Each scene shows the same named points in several views. A view is turned or mirrored, shifted and resized as a whole, has a little noise and may leave points out.

Scene 1
View 1
k412: [ -7   4   7 -11  -2 -17   9  17  16   1  -4 -12   6  -2 -12   7 -11   2
   3  -7]
k327: [ 10  -4  -2   4  -9 -12  13   1   2  12   4  -7   3  17 -12   4  -1   5
   2   5]
k773: [ -1   6  -5   0  -8 -12  -5   3  -1  17  -4 -19  -8  17 -17  -9   8   1
   5   9]
k641: [  5   5   7   9 -14 -18   3   8   8  10  -3   2   4   7 -18  -7  -9  -8
   1   7]
k428: [ -9   6  -2 -10  -5 -20 -15  -1  17  16 -12 -27  -3   5  -6  -8 -11   7
  12  -4]
k762: [ -2  -4   9   6 -12  -8  -7 -14  -7   9 -20  -9   3  11 -18 -11  -5  -3
 -12  18]
k488: [  3  -2  -4  -1  -7 -16   4  -3   6  14   1 -14  -3   5  -7  -4  -9   5
  10   3]
k669: [ 10   0   8   3 -11 -16   3  -6  12  12  -6  -7  10  25 -12   2  -5   5
  -4   3]
k146: [ -1   1   3  -6  -5 -15  14  16  10   3   3  -8   2  -1 -13   7 -10   1
   5  -3]
k325: [  5   2   1   0 -11 -19  -6  -9  15  17  -7 -15   3  19  -7  -6  -8   6
   5   3]
k575: [  9  -6  -6   4  -8 -13   3 -13   1  17   1 -13  -1  16  -6  -4  -7   8
   5   8]
k473: [  0  -2  -1  -3  -5 -11  11   6   1   8   1 -12  -1   3 -12   3  -6   3
   5   3]
k953: [ -2  -1   4  -2  -7 -14  -2  -5   5  10 -10 -12   2   5 -12  -7 -11   2
   0   6]
k660: [ -7   1  13 -11  -5 -20   3   6  21   1 -12 -11  11  -6  -8   3 -24   2
   0  -7]
k359: [  5   0   7   8 -11 -10   5   0  -2   9  -8  -2   4  15 -20  -4  -1  -3
  -8  14]
k558: [ -2   5  -4  -9  -4 -19  -6   1  17  16  -2 -24  -3  12  -5  -2  -7  10
  12  -5]
k659: [ -8  -7   6  -8  -1  -6   5  -4  -3   2 -12 -16   4   3 -14   4  -6   6
  -8   6]
k797: [ -9  -7   2 -12  -2  -8 -17 -24   0  12 -23 -32   1  13  -7  -8  -7  13
  -5   8]
k48: [ -5  -4   4  -3  -7 -15   4  -1   5   4  -8 -10   4 -10  -9  -5 -20   1
   3   4]
View 2
k641: [  4   7   0  -3  -9  -6   2   2  13   6 -14  14 -19  12   9  -4  -9  -2
  10  16]
k146: [  2  -2  11  -9  -1 -10   2   3  12 -15  -4   0  -8  14  10   1   1  -9
  22  18]
k660: [-6 -6 19 -9 -8 -2 -6 13 -4  5  4  5 -6 13 14 -1  6 -9 27  5]
k412: [ -2  -1  13 -11  -4 -11  -2   6   4 -11   2  -1  -3  17  10  -3   4 -10
  26  11]
k773: [ -1  10  -6  -6   3  -4   3 -12   4  -1  -4  -6  -7  15  -5  -6 -17   0
  -7  12]
k953: [ -2   0   6  -3  -2   0   0  -2  -2   7   0   4 -10   6   5   1 -10  -1
   7   7]
k473: [  2  -2   8  -5   2  -6   5  -5   9 -11  -2  -2  -9   7   7   4  -6  -5
  12  16]
k669: [  3  -3  -2   0 -18  -3  13   0   4   3  -1   4 -18  15  16  -4  -7  -9
  -6   8]
k488: [ 0 -6  9 -7  6  2  4 -4  6 -9 -9 -4 -5 10  4  0 -8 -5  5 21]
k797: [-11  -3   5  -1  -1   7   3 -11 -19  14  20 -12  -4   2   1   5 -17   0
 -10  -9]
k327: [  6  -3   2  -1  -5  -5  13  -6  13 -10  -5   0 -16   8  12   2 -10  -8
  -2  18]
k428: [-13  -1  10 -14   4   8  -6   0 -13   5   0  -8   6  20  -3 -10  -7  -2
   2   6]
k762: [  0   9  -4   5  -7  -4   1 -10   1  18   6   7 -21  -3   4   8 -18   4
   0  -1]
k575: [  3 -10   3  -1  -1   8  12  -9   3   0  -5  -2 -12   6   8   2 -14  -4
 -12  16]
k325: [  0  -3   0  -2 -13   4  10  -1  -2   6  -4   1 -11  18  10  -8 -10  -6
 -11   9]
k558: [ -7  -6   9 -13   1   6   4  -2  -5  -5  -4 -10   4  22   2 -11  -5  -7
  -1  13]
k359: [  6   8  -6   3  -9  -9   6  -7  11   5  -3   9 -22   5   9   3 -14  -1
   2  10]
View 3
k575: [ 19   4  -2  17 -10  -5  -4  11   0  -9 -19  22  11  10   8 -28 -25  -2
  -3  -6]
k762: [ -5 -15  15  13  12 -17  13   9 -17  16 -50  34   4   3  25   2 -26  -2
  -7 -15]
k473: [ 16   9   1  -2   0  -2  -9  -4   6   9 -12   1   9   6  -9   3  -9   0
   5   3]
k325: [  1   9 -13  20  -6  -8   5   5 -13 -18 -19  24   9  13  17 -21   1   2
  -3 -10]
k327: [ 13  -2   2   1   0  -8   0  11  19  -5 -18   9  13  10  -7 -18 -16   9
  10   5]
k412: [ -4  19 -11  -8  10   4  -7 -17   1   5  -1  -6   5   3  -7  23  23   1
  11   1]
k669: [-10  -4  -5   6   7 -10  14  13   6 -20 -23  21   8  11  12 -21  -1  12
   8  -9]
k660: [-31  20 -22  -3  11  22   0 -12 -11  -1  -3  -4  -1   0   0  17  22  -9
  13 -22]
k953: [  0   6  -3  11   3  -3   1  -2 -15   6 -25  15   5   4  11   2  -7  -6
  -3 -13]
k773: [ 28   1   6  16  -6 -35   0  -5 -13   3 -28  23  13  21   8  -7  -4  10
 -14  10]
k641: [-13  -7  -1   6   2 -19  15   5  -7   6 -33  -4  10  26 -16  -1  -3   1
   8 -14]
k48: [ -3  11  -6   6   1  13  -8  -6 -16  17 -20   2   2   3  -2   9 -12 -19
   3 -19]
k659: [  7   4   8  -3  16   3  -7  -3   2  16 -22  23   0 -14  19  15 -13  -3
   2   0]
k428: [ 15  26 -18  25  -9  -6 -10 -20 -37  -4  -6  23   6  10  21   3  19  -4
 -16  -5]
k797: [ 17  10   0  24   6   1 -10  -4 -28   3 -25  56  -1 -20  57  -2 -12  -9
 -21  -7]
k359: [ -4 -15  11   4  11 -22  13  12   3   9 -40  15   8  13  -1  -4 -17   7
   5  -6]
k488: [ 23  15  -7  11 -11  -3 -12  -3  -5   0  -9   4  10  15 -10  -9  -7  -1
  -1   1]
View 4
k146: [  3  -2   0   7   6   2   7  16   0  -7  -9 -14  13   1   4   3   6  -9
   1 -10]
k48: [  8  -1  15   3   8  -8   6   3  -4  -2   1  -5   2   0  -2  -3   1 -10
   1 -16]
k412: [  9  -2  -1   5   8   3   6  14  -8  -6  -8 -13  10   6   7  -1   2 -12
   4  -2]
k327: [ -3   1  -1   3  -3  -3   1   5  14   4  -8  -1  14 -10  -7  15   6 -11
  -1 -11]
k762: [  9   0   1   4   3  -8   2 -16   5  19   7  12 -12 -13  -9   3   1 -10
  -2 -16]
k575: [  1   2  16  -2  -4  -9  -3  -4  13   7  -5   6  12  -8 -11  17   4 -14
  -1 -10]
k428: [ 19   2  29   1   6   0  -4  -6  -4   6 -12   3   7  10   8   6  -3 -13
   2   6]
k488: [ 3  0 18  5  0 -1  1  7 10  0 -8 -5 14  0 -1 10  6 -8 -1 -7]
k473: [ 1 -2  6  5  0 -1  5  9  8  2 -3 -8  9 -1 -2  6  5 -6  0 -7]
k773: [  8   1  11  10  -2   6  -3  -6  15  17 -10   9   4  -5   4  14   8  -3
  -4   0]
k953: [ 10  -1  10   2   6  -5   1  -4   0   6  -3   3   1  -4  -1   4   1 -12
   0 -11]
k660: [ 15  -1   4  -1  15  -6   6   6 -18  -9  -5  -9   6   6   5  -5  -4 -20
   7  -9]
k659: [ 5  0  3  1 -1 -4  6  3  3  8  5 -6 -1  2 -6  2 -2 -7  4 -2]
k359: [  3  -1  -8  10   3  -2   2  -5   9  11  -3   7   0 -16  -5   8   7  -9
  -3 -18]
k641: [  8  -2   0  12  10   0   2  -1   2   1 -11   4   6 -14   3   5  10 -12
  -5 -24]
k558: [ 12   3  26   1   3   2  -6   2   3   0 -18   0  19   7   7  14   1 -14
   1   5]
k669: [  4   1  -6  -1   4  -5  -3  -5   3   5 -11   7  12 -13  -6  16   1 -22
   2 -10]
View 5
k659: [ 16  -9  -9 -13  -5  -3  -6  15 -10  -2  10   1  -1 -15   1   4   5   4
   4   0]
k641: [ -5  -8   7 -10  16  -7   7  -6  -6  -3  -7  -4  -2  -3  -9   4 -19   0
 -11  -2]
k488: [ 14  -2   0 -10   2 -17  -1  -5  16   4  -1   1  -4 -11  -6  18  -5  -2
 -11   4]
k797: [  3  -7   2 -17 -24  -9  15  23   4   1  20  -2 -10 -16  -1   7  18  18
  21  16]
k48: [ 19 -17  -3 -14   5 -14   1  -2  -2  -3  -2   6  -5 -15   3   8 -13  16
   1   2]
k558: [  9   1   9  -6 -12 -27  11  -8  15   0  15   2 -11  -9  -3  18   4   1
 -11   9]
k146: [ 21  -7  -5  -5   6 -17  -9 -12  -5  -3   3   7  -3  -9  -1   9 -11  -6
 -21  -6]
k773: [ -2   7   7 -11 -10  -4  12  12  11  -1  -4 -10  -3  -2  -9  13   3  -6
 -14  11]
k327: [  2   1  -3  -9  11  -8 -10  -2   5  11   2  -4  -1  -9 -14  14  -2 -14
  -4  -4]
k953: [  4 -10   2 -13   0 -11   7   4  -1  -1   2  -1  -7 -12  -4   6  -6  10
   2   4]
k428: [  9  -4  14  -9 -24 -30  26  -4  12 -10  16   5 -15  -9   5  15   5  14
 -12  17]
k762: [ -9  -9   1 -19   0   8   9  23  -9  -1  -4 -10  -2  -7  -9  -1  -4  11
  14   5]
k325: [ -7  -3  10 -10  -1 -19  11  -5   6   4  11  -4 -11  -9 -11  13   0   2
   4   5]
k669: [-14  -1   6  -6   9 -11   2  -4  -7   5  14  -6  -7  -7 -16   7   0  -7
   4  -4]
k660: [ 16 -19   1  -7   2 -26   3 -15 -17  -9  15  13 -10 -15   7   3 -12  15
  -5  -5]
k575: [ -1   0   1 -12   3 -11   2   2  17  14   4  -6  -5 -12 -15  19   0  -1
  10   5]
k412: [ 22  -9  -2  -2  -2 -21  -4 -12 -12  -9  12  11  -5 -11   6   6  -7  -1
 -22  -4]

In a view up to two points have been moved. Name them for each view, in the order of its rows, or write -.
view 1 | k488
view 2 | k325
view 3 | k660
view 4 | k659, k558
view 5 | k428
